Each row is a point on a landscape with many valleys, with its height.
From any point a ball takes the steepest step (drop divided by distance) to one of its 2 nearest points. It stops when none of these is lower. Distance is the straight distance between rows; heights are no part of it.
zezig: -15; 8; 7; -25; -63; 34; -10; 12; 0; -12; -19; -18; 50; -32; -32; 9; 9; 32; -15; -63; 17; 8; 22; -15; -11; -42; 16; -17; -4  height 431
nuv: -8; -13; -28; 20; 6; 25; 12; 5; -50; -29; -10; -10; -35; 13; 27; 34; -29; -24; -4; 37; -27; -3; -15; -21; -13; -14; -32; -28; -21  height 182
Galu: 0; 9; -26; 20; 41; 52; -6; -3; 6; -9; -37; 16; -75; 16; 2; -7; -19; -22; -26; 11; -12; 14; -10; 4; -14; -23; -28; -54; -25  height 505
vok: -56; -3; -1; -9; 1; 3; 46; 26; 10; 5; -36; -36; 29; 55; 22; -15; -3; 4; -43; -13; -8; 21; 50; -23; -2; -15; 5; 2; -29  height 473
menuf: 16; 2; -9; -19; 5; -1; 0; 22; 1; 22; -34; -32; 5; 10; -24; 1; 43; 38; -18; -41; -2; 12; 25; -43; 53; -22; 42; -22; 0  height 327
mam: 11; -28; 23; 41; 2; -13; 10; 22; 27; -12; 18; -6; 45; 17; -44; -7; -11; 23; -37; 27; 11; -59; 8; -18; -8; 10; -1; 27; 10  height 638
Gikeg: 18; 53; 10; -28; 53; -46; -11; -28; 19; -10; -17; 5; -25; 31; 23; 2; 37; -24; 25; -10; 2; -10; 14; 27; 13; 4; 49; -18; -23  height 279
Lide: -26; -9; 18; 12; -44; -23; 0; 9; -34; -25; 43; -2; 63; -7; -27; 52; -29; 18; -4; -2; 3; -21; -6; -3; -40; -12; 21; 25; 11  height 278
sipi: -32; 4; 20; 7; -74; -10; 44; -2; 18; 14; 25; 28; 28; 8; 10; -15; -72; -6; -22; 18; 9; -14; 26; 4; -24; -21; 12; 35; 20  height 264
keni: 4; -18; 12; 17; -46; 14; 12; 31; -1; -6; 18; -7; 58; -16; -59; 11; 9; 61; 0; -8; 19; -29; -9; -36; -16; 2; 5; 8; 37  height 565
mozo: -12; -24; -24; 29; 5; 15; 34; 21; -68; -39; -15; -29; -2; 28; 12; 47; -17; 9; -22; 17; -20; -10; -7; -47; -2; -21; -18; -29; -25  height 148
bosiz: -1; 7; 24; -15; -4; -51; -9; -19; -11; -8; 1; -7; 41; 19; -5; 0; -2; 15; 10; 11; 5; 2; 3; 12; 1; 7; 48; 43; -19  height 414
bitu: -16; -13; 5; 26; -29; 21; 2; 22; 7; -31; 18; -27; 55; -17; -69; 23; 18; 53; -32; -12; 22; -42; 15; -27; -14; -7; 6; -8; 24  height 578
mifef: -11; 6; -1; 4; -17; -4; -21; -32; -4; -1; 35; 8; 0; -28; 56; -35; -9; -56; -19; 21; 29; 16; 5; 64; -30; 39; 3; 6; 3  height 297
zap: -11; -14; -14; 16; 0; 30; -16; 20; 31; -34; 5; -26; 35; -25; -53; 9; 40; 31; -27; -3; 30; -42; 28; -27; -18; 1; -15; -37; 8  height 591
Gurez: 32; 0; 5; -8; -4; -25; -4; -8; -54; 26; 12; -25; 7; 12; 21; 4; -21; -57; 37; 21; -16; 29; -29; 23; 28; 14; -27; 77; -20  height 509
bebu: 7; 5; -14; 4; 41; -39; 12; -8; 9; -13; -10; -27; -16; 25; -16; -5; 21; -3; 8; 37; 7; -41; 15; -6; 16; 9; 19; -19; -23  height 296
raka: 21; 28; 3; -15; 66; -36; -23; -7; -27; -16; 6; -14; -22; -6; -21; 41; 35; 18; 54; 9; -15; -17; -13; -11; 16; 9; 13; 13; -6  height 155
sife: 15; 0; 13; -26; 1; -29; -13; -2; -17; -1; -16; 0; 14; 14; 15; 1; 13; 9; 14; -20; -12; 29; -7; 8; 6; -5; 19; 23; -14  height 372
luzo: 17; 21; -5; -16; 57; -11; -35; -9; -36; -2; -17; 9; -45; 11; 22; 45; 18; -8; 36; -11; -14; 18; -31; 12; 8; -8; -2; 11; -12  height 147
teviz: 15; 2; 12; -23; -54; -17; 5; -10; -57; 20; 44; 8; -18; -12; 26; -7; -20; -73; 38; 5; -4; 25; -12; 23; 8; 15; -12; 52; 28  height 506
tig: 24; 52; 13; -8; 66; -26; -5; -17; -32; -8; -12; -16; -58; 27; -21; 42; 31; 0; 42; 12; -28; -33; -18; -16; 33; -9; 23; -8; -20  height 209
Kupes: 19; 20; 24; -12; -56; -29; -8; -24; -13; 14; 37; 28; 17; -45; 8; -6; -31; 2; 47; 21; 5; 0; -44; 22; -3; 10; -9; 55; 18  height 455
Sazav: 19; 21; 15; -13; -12; -45; 0; -9; -54; 4; 10; -7; 35; 17; 22; 10; -20; -44; 46; 21; -11; 20; -20; 13; 11; 4; 17; 84; -14  height 526
Puver: -7; 31; -21; -10; 15; 37; -47; -19; 7; -26; -25; 12; -30; -28; 33; 36; 14; -11; -1; -43; 5; 18; -6; 21; -36; -16; 1; -27; 10  height 480
nodo: 13; -41; -6; 7; 6; 0; 3; 21; -53; 52; 17; -9; -42; 1; 34; -19; -33; -77; 13; -2; -39; 47; -29; 12; 28; -4; -51; 20; 6  height 485
bamuk: -17; 43; -14; -7; 42; 6; 3; 3; -18; -9; -59; 14; -59; 65; 31; 19; 1; -9; -8; -21; -10; 27; -6; -5; 17; -46; 30; -31; -14  height 276
lon: 12; -23; -5; 13; 24; -10; 1; 5; 60; -2; 10; -5; 17; -6; -45; -39; 24; 18; -28; 25; 25; -51; 24; 11; 7; 33; 2; -11; 6  height 617
fem: 7; 24; 22; -3; 70; -17; -36; -15; -35; -6; -3; 8; -44; -8; -1; 72; 16; 9; 62; 1; -17; 1; -30; -4; 19; -4; 5; 16; -5  height 103
Bipe: -2; -23; -9; -16; -45; -3; 24; 0; -51; 2; 7; -4; 6; 25; 34; -4; -24; -43; -5; 7; -23; 24; 10; 0; -3; 3; -15; 17; 11  height 502
vab: -11; 0; 8; 9; -42; 4; 1; -11; 36; 14; 23; 18; 29; -13; 12; -36; -38; -14; -31; 24; 16; -3; 18; 31; -22; 9; -4; 16; 4  height 157
bati: 14; -25; -3; -2; -32; 49; 9; 31; 30; 6; -16; -10; 35; -28; -36; -41; 19; 31; -22; -16; 1; 3; 8; -10; 2; 1; -23; -13; 19  height 407
ges: -12; 0; 6; 15; -16; -41; -18; -19; -35; -31; 33; -11; 24; 1; 44; 37; -11; -28; 13; 35; 23; -10; -7; 25; -29; 12; 18; 30; -9  height 167
gugi: -46; 45; -20; 28; 0; -5; 25; -12; 2; -63; -22; -25; -2; 59; -8; 8; 0; 0; -21; 5; 28; -5; 43; -31; -41; -14; 23; -33; -46  height 241
dadul: -2; 6; 11; -36; -25; 0; -45; -17; 33; 7; 20; 28; 28; -54; -17; -1; 26; 46; 13; -8; 13; 7; -5; 32; -27; 9; 14; -5; 2  height 488
vifa: 14; -5; 26; 23; -11; -27; 20; -3; 36; 34; 21; 21; 19; 12; 7; -47; -50; -10; -3; 33; 3; -17; -3; 14; -9; 29; -22; 60; 8  height 422
gid: 33; 18; 0; -38; 37; -2; -19; 4; 17; 27; -6; -1; -23; -9; -19; 22; 62; 32; 7; -46; -4; -8; -5; -5; 42; 3; 35; -24; 15  height 421
Tobas: -11; -13; -15; 31; 8; -22; 22; 21; -44; -41; -3; -43; 8; 37; -17; 46; 2; 28; -10; 12; -7; -24; -8; -50; -2; -20; 5; -15; -17  height 104
ruv: 32; -50; -14; 18; 30; 35; -20; 25; 22; 35; 14; 1; -25; -17; 5; -38; 6; -23; 1; 12; -23; 28; -37; 11; -3; 15; -59; -28; 10  height 158
Bidag: 6; 9; 5; -27; 1; -5; 20; 14; 16; 36; -44; -22; -11; 28; -14; -24; 31; 36; -31; -42; 1; 29; 32; -26; 45; -10; 33; 0; -9  height 291
Vasa: -15; -39; -40; 3; -20; 40; 11; 16; 11; -14; -1; -1; 7; -8; 28; -18; -17; -46; -34; 0; -1; 4; 19; 14; -21; 8; -32; -20; -1  height 268
nezab: 11; -9; -18; -19; -26; 34; -30; 13; -2; 16; 22; 15; -7; -40; 33; -8; 4; -33; 2; -32; -10; 41; -20; 36; -12; 9; -26; -17; 17  height 249
fav: 34; -22; 0; -11; 6; 1; 11; 12; 47; 48; -17; 7; -4; -5; -22; -71; 18; 23; 9; -9; -17; 21; 0; 5; 26; 31; -17; 19; 4  height 174
Nuse: -3; 1; 4; 18; 65; 38; -14; -4; -24; 17; -23; 27; -66; -1; -20; 47; 2; 16; 8; -8; -21; -6; -44; -36; 37; -18; -27; -39; 2  height 267
kob: 0; 0; 12; -18; -56; -13; 17; 3; -34; -6; -2; -3; 48; -2; -6; 22; -13; 20; 10; -16; -15; 16; -6; -8; -8; -12; 18; 21; 13  height 507
Govef: 13; 1; 5; 19; -41; -14; 38; -10; 36; 32; 20; 26; 4; -10; 19; -63; -56; -29; 8; 27; 8; 4; -8; 10; -7; 29; -34; 54; 29  height 394
dip: -15; 7; 15; -12; 10; -11; -35; -33; 75; -12; 8; 14; 23; -30; -12; -36; 18; 12; -14; 6; 39; -11; 35; 41; -11; 13; 18; -17; -7  height 425
pesop: -6; 12; -16; 31; 18; 67; -15; -17; -24; -6; -18; 24; -79; 0; 27; 17; -34; -28; -12; 5; -19; 26; -14; 11; -35; -11; -41; -48; -13  height 498
Kedak: 5; 25; 15; 2; -57; -47; 19; -25; 1; -1; 20; 40; 30; -13; 9; -10; -49; 14; 32; 21; 13; -19; -20; 12; -10; -12; 7; 62; 21  height 418
Kesit: -22; 29; -25; 31; 9; 6; 31; -1; -25; -47; -32; -27; -18; 61; -14; 25; 13; 3; -23; -2; 11; 1; 22; -45; -11; -29; 33; -40; -41  height 195
guran: -26; -12; 8; 24; -30; -2; 6; 3; 26; -13; 9; -4; 62; 6; -21; -13; -22; 9; -48; 4; 14; -27; 37; 0; -26; -12; 8; 3; 1  height 393
zalek: -13; -9; 17; 9; -58; -1; 6; 24; -31; -12; 24; -6; 61; -30; -50; 40; 4; 65; 0; -34; 4; -6; -10; -31; -12; -9; 18; 12; 27  height 549
nusi: 7; 8; -9; 29; 39; 29; 10; 3; -16; -13; -14; -12; -69; 12; -38; 31; 16; 32; -1; 25; -8; -25; -5; -44; 15; -3; -7; -54; -11  height 223
Kufo: 5; -18; -9; 24; 39; 11; 17; 1; -60; -13; -26; -2; -38; 28; 12; 24; -16; -10; 5; 49; -22; -9; -36; -41; 13; -23; -30; -16; -42  height 208
Finar: -9; 15; 16; -17; -24; 17; -47; -15; 62; -10; 16; 23; 39; -46; -17; -21; 13; 20; -6; 9; 41; -9; 24; 43; -25; -6; 6; -20; 5  height 456
sapi: -20; 15; -27; 46; -4; 5; 26; 6; -34; -56; -27; -41; -4; 33; -33; 50; 12; 22; -18; 9; 10; -9; 13; -54; -19; -29; 8; -36; -26  height 153
Seru: 0; -22; 3; 19; 64; 22; -17; 20; -28; 17; 1; 20; -46; -17; -3; 44; 18; 26; 26; -15; -28; -6; -48; -17; 39; -11; -36; -20; 15  height 285
zos: 19; 26; 8; -41; 45; -40; -23; -35; 37; -6; 8; -1; -10; -3; 6; -10; 40; -11; 16; -1; 14; -24; 24; 36; 9; 26; 42; -26; -12  height 338
rulis: 7; 6; -2; -29; 37; -23; 7; 4; -11; -1; -38; -6; -10; 44; 11; 4; 28; 7; -2; -25; -5; 28; 5; -9; 35; -15; 30; 1; -16  height 335
kub: 28; 16; 13; -15; -51; -29; -1; -17; -33; 23; 28; 10; 10; -24; 19; -20; -35; -46; 54; 3; -13; 19; -36; 22; 4; 20; -12; 67; 14  height 484
dugof: 16; -23; -30; 11; 47; 39; -23; 15; 45; 18; -8; 10; -41; -26; 10; -35; 19; -18; -16; -14; -1; 28; -21; 23; 4; 5; -42; -40; 2  height 184
Gup: 15; 4; -3; -23; 16; 33; -53; 7; 21; 22; -2; 19; -21; -45; 29; -2; 15; -9; 7; -47; -6; 38; -28; 36; -15; 2; -15; -11; 25  height 248
mav: 24; -27; -19; 0; 59; 5; 2; 5; 62; 18; -11; -1; -22; 2; -9; -56; 26; -4; -6; 13; 2; -9; 22; 12; 28; 33; -13; -35; -11  height 448
puziz: 26; -11; -2; 0; -55; -10; 33; -1; 18; 22; 7; 25; 14; -17; -2; -52; -26; -12; 28; 12; -16; 7; -34; -1; 5; 15; -37; 39; 23  height 423
venem: 6; 6; 5; -26; 31; -25; -44; -35; 58; -3; 19; 21; -6; -25; 5; -23; 33; -9; 6; 9; 30; -4; 16; 49; -17; 25; 25; -16; -10  height 386
gaz: 21; 52; 10; -5; 61; -21; 20; -2; -26; 5; -2; -34; -43; 28; -32; 28; 25; 6; 24; 15; -13; -41; -17; -37; 68; -13; 41; -18; -20  height 251
karal: -7; 2; 7; 15; -69; -8; 48; 13; 18; -6; 30; 46; 25; -23; -10; -14; -68; 8; -11; 13; 10; -41; 11; -19; -22; -30; -5; 24; 46  height 329
kuli: 12; 10; 11; -3; 54; -62; -4; -26; 21; -11; 16; -19; 11; 12; -32; 11; 29; 4; 11; 28; 18; -51; 15; 2; 10; 26; 42; 4; -10  height 340
dipu: 18; 2; 16; -13; -24; 3; -42; -24; 15; 9; 37; 25; 20; -54; 8; -10; 10; 12; 25; 14; 14; 12; -20; 39; -27; 23; -7; 9; 17  height 490
zorig: -35; -16; -2; -5; -59; 9; -6; 8; -37; -35; 32; 2; 53; -33; -7; 52; -12; -4; -8; -4; 3; -15; 12; -9; -37; -12; 5; -6; 16  height 333
volof: 15; 32; -5; -25; 45; -5; -20; -14; 7; -9; -15; -5; -36; -7; -4; 38; 52; 23; 9; -33; -1; -16; 1; -6; 18; -5; 41; -36; 11  height 442
posa: 5; 2; -3; -24; 29; -6; -42; -18; -32; 20; -18; 16; -31; 3; 45; 40; 1; -20; 19; -26; -21; 46; -39; 36; 8; -15; 1; 17; 11  height 188
nefik: 10; 21; 14; 22; -56; -33; 47; -1; 18; 9; 37; 43; 25; -29; 4; -19; -73; 11; 5; 22; 12; -47; -21; -14; -5; -33; 1; 46; 36  height 371
Dini: -56; 27; 24; 4; -46; -7; 40; -7; 37; 16; 13; 22; 34; 29; 4; -26; -53; 11; -31; 5; 16; -3; 44; 5; -31; -26; 23; 26; -8  height 337
duru: -21; 4; 25; 1; -24; -52; -11; -16; -28; -36; 30; -8; 52; 2; -32; 48; 0; 36; 13; -11; 17; -12; -6; -1; -27; -11; 48; 27; 0  height 197
dozek: -27; 20; 4; 2; -12; -46; -23; -17; -36; -53; 26; -11; 45; 17; 2; 59; 9; 18; 13; -2; 30; -2; -7; -3; -47; -8; 48; -7; -15  height 257
fulof: -2; 15; -8; 42; 13; 19; 23; -4; -38; -46; -16; -21; -45; 31; -43; 50; 15; 30; 2; 26; -4; -20; 6; -50; -19; -23; 2; -52; -24  height 191
dovuk: 19; -50; -14; 3; -34; 24; 7; 27; -29; 24; 25; 9; -2; -20; 10; -4; -10; -26; 18; 11; -28; 7; -26; 2; -5; 20; -53; 13; 37  height 465
vus: 23; -27; -6; 7; 2; 24; 8; 29; 12; 24; -27; -24; 5; -5; -35; -26; 38; 39; -30; -10; -7; 5; 8; -24; 34; -1; -10; -15; 16  height 385
suf: -13; -31; -3; 3; -23; 25; 0; 2; 45; 8; 6; 0; 27; -6; 7; -42; -15; -21; -29; 11; 5; 3; 22; 28; -20; 22; -29; 4; -1  height 222
Kora: 13; -6; -6; -14; -69; 4; 38; 4; 4; 18; -2; 22; 26; -14; -2; -24; -27; -5; 1; -8; -10; 8; -6; -8; -4; 2; -16; 28; 22  height 450
Tigiz: -8; -6; 8; 7; -68; 35; 1; 8; 31; -5; 26; 25; 60; -54; -29; -20; -19; 13; 0; 8; 19; -24; -1; 19; -30; -17; -15; -2; 43  height 452
vaged: -3; -3; 11; -2; 15; -21; -14; -36; 40; 39; 11; 9; -7; 5; 38; -75; -17; -30; 3; 15; 14; 40; 15; 56; -3; 58; 0; 30; -9  height 374
kor: -17; 29; -11; 10; 40; 30; -5; -18; -40; 2; -60; 20; -54; 69; 21; 38; -29; -7; -14; -2; -9; 23; -35; -16; 24; -50; -4; -31; -14  height 252
ner: 15; -17; -6; -1; 25; -15; -2; 11; -47; 30; 11; -12; -21; 12; 24; -18; -22; -65; 24; 10; -25; 41; -40; 11; 42; 3; -42; 45; -26  height 495
bukat: -2; -12; -25; 14; 16; 33; 0; 1; -66; -5; 4; -1; -51; 0; 35; 48; -34; -33; 12; 12; -25; 11; -43; -17; 4; -17; -47; -17; -6  height 205
fesep: 6; -13; 15; 4; 47; 24; -25; 30; -22; 16; 6; 15; -25; -39; -11; 52; 42; 46; 39; -24; -26; 8; -24; -20; 31; 10; -10; 10; 29  height 307
Meno: -65; 19; 32; 2; -27; -26; 29; -4; 41; 8; 4; -17; 50; 55; -5; -18; -22; 26; -35; -17; 18; 2; 50; -16; -21; -19; 41; 20; -18  height 403
suk: 0; 20; -4; -5; 38; -40; -12; -20; -21; -26; -19; -8; -22; 33; 43; 2; 0; -25; 25; 27; -7; 8; -4; 12; -2; 13; 20; 17; -33  height 165
Toges: -12; 35; -8; -4; 52; -12; 13; -4; -11; 14; -49; -2; -41; 52; 18; 0; 23; 0; -9; -27; -5; 21; 4; -18; 45; -36; 41; -23; -17  height 303
Vel: -4; -10; 7; -10; -27; 1; -4; 14; -34; -15; -2; -12; 43; -19; -14; 51; 12; 45; 7; -33; 1; 10; -8; -17; -13; -10; 11; -1; 8  height 529
puro: -9; -30; -10; -14; -48; 36; 0; 17; -19; -20; 20; 1; 47; -33; 5; 22; -20; -8; -14; 1; -7; -12; 12; 4; -32; -10; -17; -9; 21  height 325
rimu: 6; -21; -8; -26; -68; 46; 7; 12; 7; 15; 28; 30; -3; -40; 17; -35; -14; -33; 15; -28; -13; 37; -5; 21; -15; -2; -30; -4; 36  height 289
gofil: -49; -7; -8; -5; -25; -7; 42; 8; 3; 1; -7; -15; 34; 49; 31; -13; -26; -12; -38; 1; -8; 4; 41; -5; -16; 0; 2; 14; -14  height 458
vonos: -7; -13; -1; -4; -53; -17; 23; -5; -30; -3; 13; 3; 43; 8; 15; -3; -30; -12; -9; 5; -15; 9; 8; 2; -15; -1; 1; 28; 3  height 481
Vugi: 7; -8; -3; 9; -8; -7; 15; 25; 6; 5; -10; -42; 17; 10; -48; -5; 30; 46; -21; -13; 2; -1; 14; -50; 39; 4; 25; 4; 10  height 360
Dilub: 0; -31; -30; -5; -19; 36; 6; 24; -26; -23; 2; -9; 4; -20; 28; 17; -10; -28; -19; 3; -13; -1; 2; -1; -23; -1; -40; -28; 8  height 293
siku: 29; -39; -11; 6; 10; 22; 2; 23; 42; 43; -5; 3; -8; -9; -1; -68; 7; -3; -3; -8; -23; 32; -19; 18; 12; 19; -38; -6; 9  height 124
Zon: 3; -38; 12; 49; 27; -16; 17; 26; 25; -16; 5; -17; 15; 35; -24; -11; -5; 12; -50; 41; 20; -56; 23; -20; -2; 18; -14; 4; 4  height 646
saziz: 19; -16; 8; -4; -32; 25; -6; 6; 26; 15; 18; 28; 35; -47; -14; -29; 5; 31; 29; 6; 0; 3; -28; 20; -22; 26; -28; 14; 35  height 468
Sezin: 9; -2; -5; 29; 52; -21; 28; -4; -15; -15; -28; -12; -53; 35; -17; -3; 9; 3; 1; 50; -5; -23; 3; -25; 24; 2; 0; -25; -39  height 259
sibes: -58; 23; -12; 26; -2; -9; 4; -21; 25; -56; -3; -12; 28; 26; 8; 22; -11; -10; -33; 1; 36; -17; 34; -5; -49; -11; 35; -20; -32  height 294
Ses: -34; -27; -3; 2; -42; 22; 29; 18; 14; -16; -7; -19; 48; 14; 6; -12; -32; -14; -51; -8; 3; -20; 44; -9; -16; -6; -7; -7; -13  height 428
tuv: 3; 2; -1; 8; 11; -33; -18; -25; -21; -23; 9; -14; -1; 13; 46; 10; -12; -34; 13; 33; 12; 3; 0; 35; -21; 25; -1; 24; -21  height 105
tepi: 7; -21; -5; -5; -44; -13; 25; 4; -82; 16; 22; 3; -2; 7; 39; 10; -24; -71; 19; 17; -19; 23; -4; 9; 14; 13; -19; 41; 11  height 518
meres: 16; -2; 2; 26; 48; 10; 12; -15; -25; -23; -25; 4; -75; 41; -6; 8; -10; -4; 9; 51; -17; -8; -20; -32; 9; -7; -9; -24; -53  height 233
vove: 26; 1; 14; -27; 14; -8; 24; 10; 39; 44; -39; -2; -14; 13; -16; -51; 31; 25; -5; -30; -15; 28; 20; -14; 48; 3; 16; 15; -7  height 242
dov: 1; -13; 5; 3; -60; 48; 13; 24; 40; -6; -7; 12; 47; -41; -48; -24; -7; 34; 4; -8; 13; -18; -7; -6; -21; -14; -22; 0; 34  height 429
dar: -10; 43; 1; -22; 55; -52; -5; -26; 2; -21; -26; 2; -31; 60; 37; -16; 15; -32; 34; 17; 2; 10; 20; 5; 10; 13; 36; 4; -39  height 217
fitot: 4; -1; -7; 13; -61; 15; 45; -1; 54; 22; 28; 36; 2; -35; 16; -75; -49; -25; 8; 18; 22; -16; 3; 9; -9; 7; -30; 20; 49  height 359
mep: 24; -37; 13; 21; 6; -6; -4; 17; 28; 9; 7; -12; 29; 0; -50; -25; 17; 34; -13; 26; 11; -46; 1; 1; 3; 25; -10; 17; 20  height 628
guk: 24; 37; 2; -19; 49; -28; 13; 5; -21; 34; -23; -35; -30; 35; -26; 9; 33; 13; 12; -17; -13; -22; 5; -40; 86; -18; 53; -12; -21  height 295
Pap: -47; 9; 11; 11; -27; -22; 9; -10; 24; -27; 16; -4; 51; 16; 6; 7; -23; -17; -42; 9; 25; -16; 38; 12; -46; -23; 33; 1; -15  height 346
faki: 1; -13; -16; 0; -70; 43; 28; 0; 35; 15; 22; 22; 2; -45; 7; -63; -30; -43; 7; -2; 18; 12; -8; 16; -13; 13; -35; -7; 44  height 326
nol: -3; -1; -11; -21; 27; 24; -50; 2; -13; 34; -12; 17; -37; -15; 34; 41; 4; -10; 15; -44; -26; 40; -50; 28; -1; -8; -20; -3; 35  height 216
nada: 7; -25; -13; -2; 60; -9; 3; 8; 35; 26; -9; -12; -33; 15; 17; -65; 6; -26; -11; 9; -8; 21; 14; 17; 29; 33; -20; -13; -27  height 432
fiso: -7; 24; -21; 12; 26; 48; -32; -24; -3; -19; -31; 12; -71; -13; 29; 38; -4; -12; -6; -11; -9; 29; -14; 26; -39; -12; -20; -28; -1  height 491
bopaz: 12; -3; 6; -22; 53; -28; -4; -18; 46; 33; -9; -1; -20; 23; 24; -64; -2; -22; 13; 5; -4; 20; 19; 33; 16; 49; -6; 12; -24  height 409
Tekip: 24; -42; 5; 9; -31; 12; -6; 13; 10; 11; 24; 7; 30; -31; 7; -16; 2; -4; 12; 14; -5; -4; -24; 17; -9; 27; -43; 16; 22  height 451
dum: 15; -6; 23; -20; 20; -53; -25; -19; 12; 0; 19; -2; 13; 1; -17; 4; 21; 12; 22; 18; 9; -15; 4; 15; 12; 27; 25; 20; -7  height 387
Mima: -19; 2; 9; -12; 9; 24; -39; 16; 5; -25; 1; 5; 11; -63; -7; 57; 40; 48; 14; -50; -2; 2; 21; -12; -19; 3; 0; -17; 16  height 361
vuf: -3; 1; -11; 20; 44; 48; 5; 3; -20; 1; -32; 5; -64; 7; -18; 26; -6; 23; -25; 1; -6; 3; -21; -44; 24; -34; -13; -50; -12  height 247
zemav: -9; 7; -25; 7; 34; 32; -1; -9; 22; -13; -43; -5; -49; 12; 30; -22; -1; -24; -28; -3; -4; 15; 21; 8; -11; -9; -15; -45; -25  height 513
pel: -5; 10; 3; -3; 30; 22; -23; 29; -10; -8; -2; 8; -11; -47; -18; 57; 51; 60; 17; -36; -14; -7; 0; -26; 13; 10; 7; -16; 25  height 332
biri: -22; 4; 15; 10; -55; -1; -10; -24; 10; 14; 58; 33; 11; -26; 39; -31; -34; -44; -18; 31; 33; 0; 8; 55; -26; 20; -2; 23; 12  height 240
taf: -49; 9; 7; -8; -22; -9; 38; 12; 15; 6; -24; -40; 42; 48; -9; -26; -2; 34; -36; -26; 10; 4; 48; -29; 1; -8; 31; 6; -26  height 447
fulo: -11; 7; 12; -27; -22; 46; -34; 10; 14; -10; -2; -10; 33; -52; -24; 30; 37; 41; 3; -53; 18; 1; 16; -7; -10; -24; 15; -13; 7  height 395
sizi: -7; 8; -13; 7; 30; 26; -12; -6; -53; -1; -27; 26; -47; 27; 31; 53; -30; -16; 7; -9; -25; 13; -52; -14; 20; -41; -16; -16; -8  height 229
Tumu: 11; -3; 3; 5; 20; -20; -32; -31; 27; 15; 27; 6; -1; -14; 45; -38; -2; -31; 7; 12; 30; 14; 2; 58; -5; 40; -9; 9; -9  height 339
nena: 37; 9; 17; -23; 26; -39; 5; 11; -3; 31; -14; -25; -8; 19; -39; -2; 43; 22; 16; -19; -10; -13; 17; -24; 71; 9; 44; 17; -6  height 341
rer: 1; 28; -5; -32; 39; 15; -49; -19; 8; -11; -10; 20; -24; -36; 13; 46; 35; 19; 11; -41; 3; 4; 2; 14; -18; 5; 19; -25; 14  height 464
borul: 34; 15; 21; -30; 13; -27; -4; -8; 17; 24; -7; -1; 0; -3; -43; -11; 51; 35; 19; -28; 1; -2; 4; -8; 38; 11; 42; 10; 8  height 383
mil: 25; -35; -5; -7; -26; 10; 4; 24; -39; 42; 32; 2; -15; -16; 20; -9; -18; -54; 27; 0; -36; 41; -40; 3; 13; 6; -52; 14; 24  height 476
sero: -3; 0; -2; 11; 9; 15; -12; 6; 57; -13; 2; -32; 18; -15; -49; -21; 48; 25; -29; 4; 36; -58; 37; -16; 1; 12; 11; -36; 7  height 603
Nuzum: -22; 9; -19; -12; 43; 5; 9; -7; 42; -7; -37; -6; -39; 24; 23; -29; 20; -16; -30; -9; 10; 7; 42; 14; 7; 11; 6; -31; -37  height 524

For each start below, name the point where the ball stops.
teviz | sipi
rer | fem
bati | siku
Sazav | sipi
pel | sapi
Zon | vonos
Nuzum | vab
gofil | sapi
faki | fem
mam | vonos
dadul | tuv
bosiz | nuv
dum | nuv

Call two points neighbours if one is among the 2 nearest of the other. Go from one point of each pair to the other, from neighbour to neighbour, staying as low as possible. Name the highest point that can't be avoided.
vab and sipi | tepi
Tobas and sipi | vok
fem and tuv | vifa
duru and tuv | dozek
siku and Tekip | saziz
tuv and vab | zorig
